Each row is a point on a landscape with many valleys, with its height.
From any point a ball takes the steepest step (drop divided by distance) to one of its 2 nearest points. It stops when none of these is lower. Distance is the straight distance between rows; heights are no part of it.
k195 height 324: [-61  32  -6  31 -17  -1 -35  26  -8   5   3   5   6 -21  -4  58 -23 -24
   6  11]
k782 height 24: [  2   2 -41  -4  34  29 -11  -3 -22   4 -11  19  22 -60   7   1 -25  29
 -24 -12]
k644 height 248: [ -2  -8 -11  -4  23  27 -39  -8 -30  10 -17  20   5 -64   3  14 -46  32
 -63 -15]
k612 height 396: [ -7   6   3  10 -19 -12  12  10   3   7  23 -11   8  18 -19  33   4 -40
  -7  13]
k488 height 372: [-41  11 -17  14 -24  -7 -14  16  -5  12   6 -17   0  13   1  46   3 -41
  35  23]
k551 height 528: [  6 -18   6 -18  42  -1 -43 -11 -48  32 -33  36 -14 -21  17  25 -30 -22
 -56 -34]
k746 height 475: [ 14 -13  -4 -35  45  -4 -18 -19 -43  40 -39  18  -3  -6   7   4 -26 -30
 -50 -23]
k993 height 181: [-33 -20  -8  15  20 -10 -16  15 -15  10   7  -1  11 -15 -18   9  -5  -7
 -30 -27]
k361 height 442: [ 16  -8  -9  -2 -25  -7  -5  29   3  12  29  -4  -2  19 -25  42   6 -55
 -21  15]
k187 height 300: [-64  28 -14  20 -10   9  -8  27 -12   3   8  -1  21 -23  12  41 -24  -1
  21  18]
k554 height 381: [-40  34   8   8 -14  12  14 -13  36 -21  -1   0   8   4  23 -38   2  46
  55  32]
k559 height 579: [ 34 -18  49 -16  11 -10  24 -31  10  -6 -25 -10 -25  37  14 -43  28  16
  -3 -16]
k853 height 270: [-50   9 -20  38   5  13 -17  16 -15   5   9  -4  25 -38   0  39 -28  22
  -4   2]
k838 height 130: [-18  -6 -17   7  30  18 -18 -13 -28  -3  13  14  26 -49   0  16 -15   5
  -9 -15]
k664 height 294: [-29  15 -43  18  10  30  -3  17  -9  -5  -1   3  38 -49  -1  15 -14  37
   2  10]
k155 height 311: [-42  14  -2  10 -18 -16   1   7  14  -6   8   1  27  12   3  15  -9 -14
  36   9]
k792 height 578: [  8  -7  38  -4 -16 -18  31 -11  27 -14   3 -15 -12  37 -29 -14  38  -4
  10   8]
k422 height 386: [  1   3 -36 -11 -10  27  33   2  16 -35 -12  -9  19 -41  10 -51  10  74
  15  14]
k777 height 144: [  0  -9 -32  -5  22  15  -9 -16 -29  11 -20  12  21 -64   2 -11 -39  17
 -58 -21]
k359 height 320: [  5   6  -9  -9 -24  16  21 -14  23 -35 -15   4  -2 -32  22 -42   9  85
  35  15]
k947 height 218: [  4 -11 -17 -15  10  18  19 -24   1   0   4  -1  32 -21  15 -30 -22  43
   7   5]
k826 height 389: [ 35 -11   3   4   5  -7  13  -2  15  -2  22 -17 -13  41 -27  -9  19 -24
   3  -8]
k926 height 183: [-21   3 -14  12  -3  -9  24   7   5 -15   8  -7  17 -18   6 -20  -2  22
  35   2]
k502 height 496: [ 29 -11  -1 -24  39  -4  -2 -20 -29  19 -50  -5  -5  26   8 -22  -7 -31
 -26 -22]
k902 height 444: [  8  17  30  19 -29  -9  27 -21  24 -30  11  -2 -15  38  14 -22  34   7
  36  14]
k962 height 295: [  5 -18 -21 -17  58   7 -29   9 -38  18 -39  32  18 -42   8  -5 -37  17
 -46 -19]
k106 height 243: [  2 -18 -11  -9  40  -1  -4  -6 -30   4  -2  12  17   1   8   0  -8 -16
 -24 -27]
k326 height 376: [-13  26  51  20 -36   4   1 -21  36 -21  18  -9 -47  27  18 -27  12  38
  48  28]
k725 height 254: [-16  -5   8   7  -5 -16  17  -5   6 -11  19   0  18   9  -7  -7   3  -4
  29  -4]
k122 height 256: [ -8   1   3 -11  -7  -2  24  -9  15 -28  -3  -3  15 -12  15 -41  -2  54
  39   2]
k684 height 292: [-36  29 -36   5 -25  19  24  14  16 -16 -13  -5  38 -33  13 -21   2  41
  43  24]
k372 height 633: [ 27  -7  27  -4  21  -4  22 -22   5 -17   5 -23 -25  32   3 -37  24  -4
 -16 -20]
k655 height 351: [-34  -2  -6  17  -7 -18  -6  14   1   6  25   6  19   4 -15  35 -16 -26
   2   7]
k566 height 359: [ 15  -9  -6   5  21   1 -22  -5 -11   7  25  15   3  13 -10  43 -11 -37
 -34   2]
k910 height 177: [-62  33 -47   3 -15  11  -8  20   7  -8  -9 -11  28 -27  28   3 -10  -2
  52  14]
k866 height 84: [-34  -3  15  24 -12   3 -35  41 -17  15  27   8  -6  -8 -15  60 -14 -16
  -8  -6]
k229 height 637: [ 58 -16  15 -18  -2  -5 -27  17 -19  28 -13  34 -31   5 -29  50  -3 -49
 -63 -11]
k825 height 135: [ -5 -11  13  21  -9   0 -44  30 -11  10  33   5 -29  -3 -14  61 -24  -8
 -38 -15]
k153 height 266: [-17  19  -9   1 -16   2   7  16  20   6  22 -20 -11  25  -3   5  23 -37
  39  30]
k671 height 508: [ 33 -17  40   1 -16 -11  19 -10  30  -9   9  -9 -43  47  -6 -32  29  16
   9   3]
k717 height 812: [ 48  -9  16 -18 -34  -9  29  24  22   3  11   0   4  36 -32   3  40 -29
  -1  14]
k889 height 482: [ 22  -4  19  -5  32  -1 -35   4 -41  35 -13  37 -26  -1  -6  25 -21 -37
 -65 -35]
k870 height 410: [ 13 -10  -2   1  30  -4 -35   0 -34  20   9  14 -12   5  -6  24 -20 -27
 -55 -24]
k165 height 622: [ 55 -25  11 -42   9  -4  12   5 -15  26 -15 -12  -4  41 -11 -11  27 -34
 -30  -4]
k604 height 316: [-36  14  -9   4  -1   1  15  10  20  -5  27 -34  -6  12   9 -18  10  -5
  40  13]
k847 height 504: [ 49 -21  -5 -14 -22  -9  16  13   0  13  18  -7  -5  28 -31  31  11 -39
 -28  13]
k744 height 235: [-39  19 -19  -2  -6   1  16  14  13   1   1 -10  29 -12  13 -20 -14  30
  45  27]
k414 height 348: [-39  30  -8  31 -30 -10 -30  27   0   9  21  -3  -9   3  -6  55 -11 -52
   4  22]
k649 height 697: [ 49 -26  32 -26  -1 -18  20   2   6  11  -4 -11 -18  41 -20 -22  39 -15
 -10   0]
k35 height 443: [ 22 -17   4 -16  43 -20   8 -34  -5  12 -22   0   1   4  -3 -29  -7 -15
 -14 -17]
k497 height 563: [ 23  -4  34 -14  12   3  24 -30   9  -5 -15  10   1 -15  22 -70   2  68
  -5 -12]
k46 height 507: [ 21   9  32   2 -38  -8  22  -1  31 -24  14   3 -14  40 -10  -7  47  -9
  28   9]
k222 height 312: [-13  -1  -1  12  24  16 -53  -3 -26   3   9  17 -16 -65   2  33 -48  23
 -51 -27]
k616 height 378: [  7   4  18  13  -8   0  22 -27  16 -27   4  -5   3  21   9 -37  15  18
  20 -14]
k529 height 69: [-52  32  -5   1 -26  -3  -5  18  16   1 -13 -24   8  27  31   5   1  -7
  63  23]
k368 height 559: [ 38 -11  -5  -7   1  -6   4  -3 -15  24  21  -6  -6  13 -20   8   6 -44
 -24  -9]
k352 height 318: [-14  -2  27  11 -13   8  14 -20  19 -29   5 -12  -4   8  20 -35  22  46
  48  -3]
k714 height 197: [-18  30  12  -1 -37 -17  23  23  22  -2   1 -17 -22  36   9  -6  19 -35
  68  29]
k735 height 124: [ -2 -17  -6  -1  45   5 -30 -14 -40   5  -5  22   9 -32   1  11 -16  -4
 -32 -25]
k389 height 298: [ -7 -16 -22  -9  28   7  12 -16  -8  -2   3   7  27 -13   8 -24  -7  10
 -13 -13]
k821 height 82: [ 20   3 -35 -14  11  19  26 -14   0 -10 -24   1  41 -39   0 -36 -20  58
 -14   0]
k842 height 315: [  5 -14 -18   1  19  -4  -5  -5 -19   5  23   6  20  13  -5  19 -15 -22
 -14 -15]
k700 height 498: [ 17  -9  43 -12  19  -1  16 -42   9 -20 -22  -1 -17   4  23 -58  14  40
  -4 -16]
k227 height 325: [ 10 -10   3  -1  21 -19  19 -14   9  -3  14  -8   6  19 -19 -14   3 -12
  11  -9]
k391 height 222: [-55   5 -41   8 -20  10 -12  24   6 -11   5   0  36 -20  22   7 -10  18
  32  -1]
k266 height 323: [  1   1  -6   4 -11   1   3  -2  23   1  22 -24  -7  42 -20  -8  18 -27
  20  15]
k773 height 233: [  6 -12 -36 -17  44  15 -18  -9 -33  25 -48   7  12 -59  11 -24 -39  23
 -44 -23]
k382 height 128: [-51  41 -22   7 -27  -6  -3   8   7  -5 -29 -12  23   0  35 -14  -8   5
  70  15]
k667 height 849: [ 32   2   4  -2 -43 -11  21  18  14  -1  22   1   1  23 -21  18  34 -49
  20  17]
k653 height 356: [ 15 -13 -22 -13  37   0  20 -35  -7  -5 -46  -6  14 -24  10 -39  -7  29
 -18 -20]
k484 height 757: [ 80 -21  15 -21 -18  -7  14  12  15   3  -5  -5  -8  39 -33  -6  47 -26
  -2   8]
k93 height 194: [-26 -17  10  21  15   0 -41   6 -18   9  16  13  -8 -19  -8  42 -19  -2
 -41 -28]
k918 height 866: [ 10  13 -14  -5 -46 -11   0  21  12   6  28  -1  -1  19 -15  42  30 -57
  32  32]
k575 height 431: [  6   3  39   7  -1  -4  18 -44  24 -31  12  -1 -27   9  13 -46   0  36
  10 -11]
k563 height 134: [-36  30  -2  17 -35 -19  10   8  25 -10 -11 -18 -11  24  24  -5  22  -8
  73  23]
k234 height 459: [ 30   4  66   0 -36  -4   1 -16  42 -18  13   0 -55  41 -10 -19  34  20
  15  14]
k594 height 395: [ 14 -20   7 -17  22 -20  25 -32  11   0  -7  -9  -6   1  -4 -42  -8   9
  -1  -9]
k882 height 191: [ 12  -1   8  19 -27  -5 -41  38  -2   6  25  10 -21  10 -26  74  -2 -34
 -28   6]
k112 height 239: [-43  -4 -15  25   6   7 -36   9 -20   9  12   7   3 -39 -11  44 -32  16
 -31 -13]
k525 height 257: [ 26  -8 -19 -19  12   5  27 -35   1 -13 -37   3   5 -31  19 -52 -10  56
  -8  -7]
k217 height 404: [ -3  23  48   9 -42  -8   4   5  42 -19  13  -8 -60  43  13 -21  34  10
  46  35]
k189 height 132: [-48  15  23  25 -19   4 -52  24 -12   9  27  11 -29 -29  -1  59 -33   3
 -15  -7]
k418 height 90: [ 38 -10  -2  13  -4   1 -34  33  -6  18  22   9 -18  11 -33  62   2 -42
 -49  -1]
k84 height 400: [  9 -13 -12 -15  48   1   1 -17 -39  20 -51  -2   9 -10  30 -17 -22   7
 -38 -26]
k754 height 63: [-38   0  -9  12  16   8   6  17  -5  -2  16  -8  22 -25  -9  -4   5   3
  -1 -16]
k480 height 354: [-22  31  30  13 -25   9   8 -11  31 -25   9  -8 -24   9  34 -31   7  44
  66  19]
k317 height 577: [ 45   6  33  -5 -39   1  17  17  45 -24  11  -5 -24  55 -19   2  48   0
  33  38]
k560 height 319: [ 21 -19 -29 -16  46  16  18 -18 -24   7 -67   5  15 -38  13 -27 -22  26
 -30 -20]
k490 height 232: [ -7   6 -50  -2   8  24   8   5   0 -16   0   5  42 -53   3 -18 -16  47
  -7  14]
k578 height 544: [ 42 -23  -3 -22  24 -11   0 -15 -22  26 -30   0  -6  32  -3   2   7 -50
 -34 -20]
k225 height 593: [ 50 -21   3 -18  17  -8 -11  -8 -32  32 -12  14 -13  12 -12  39   0 -52
 -46 -12]
k481 height 644: [ 42  11   5  -7 -57  -3  21  30  40 -15   5  -6 -14  40 -17  17  57 -18
  34  41]

Two balls start at each pair of points below. Name the first point that both come to, or write none.
k889, k502 -> none
k484, k847 -> k725
k225, k717 -> k578

Call two points neighbours if one is among the 2 nearest of the other. Go from one point of each pair to the other, from neighbour to neighbour, staying as low as possible. Name the highest point that can't be avoided.
k866, k418 -> k882
k754, k735 -> k389
k821, k754 -> k664
k782, k735 -> k838
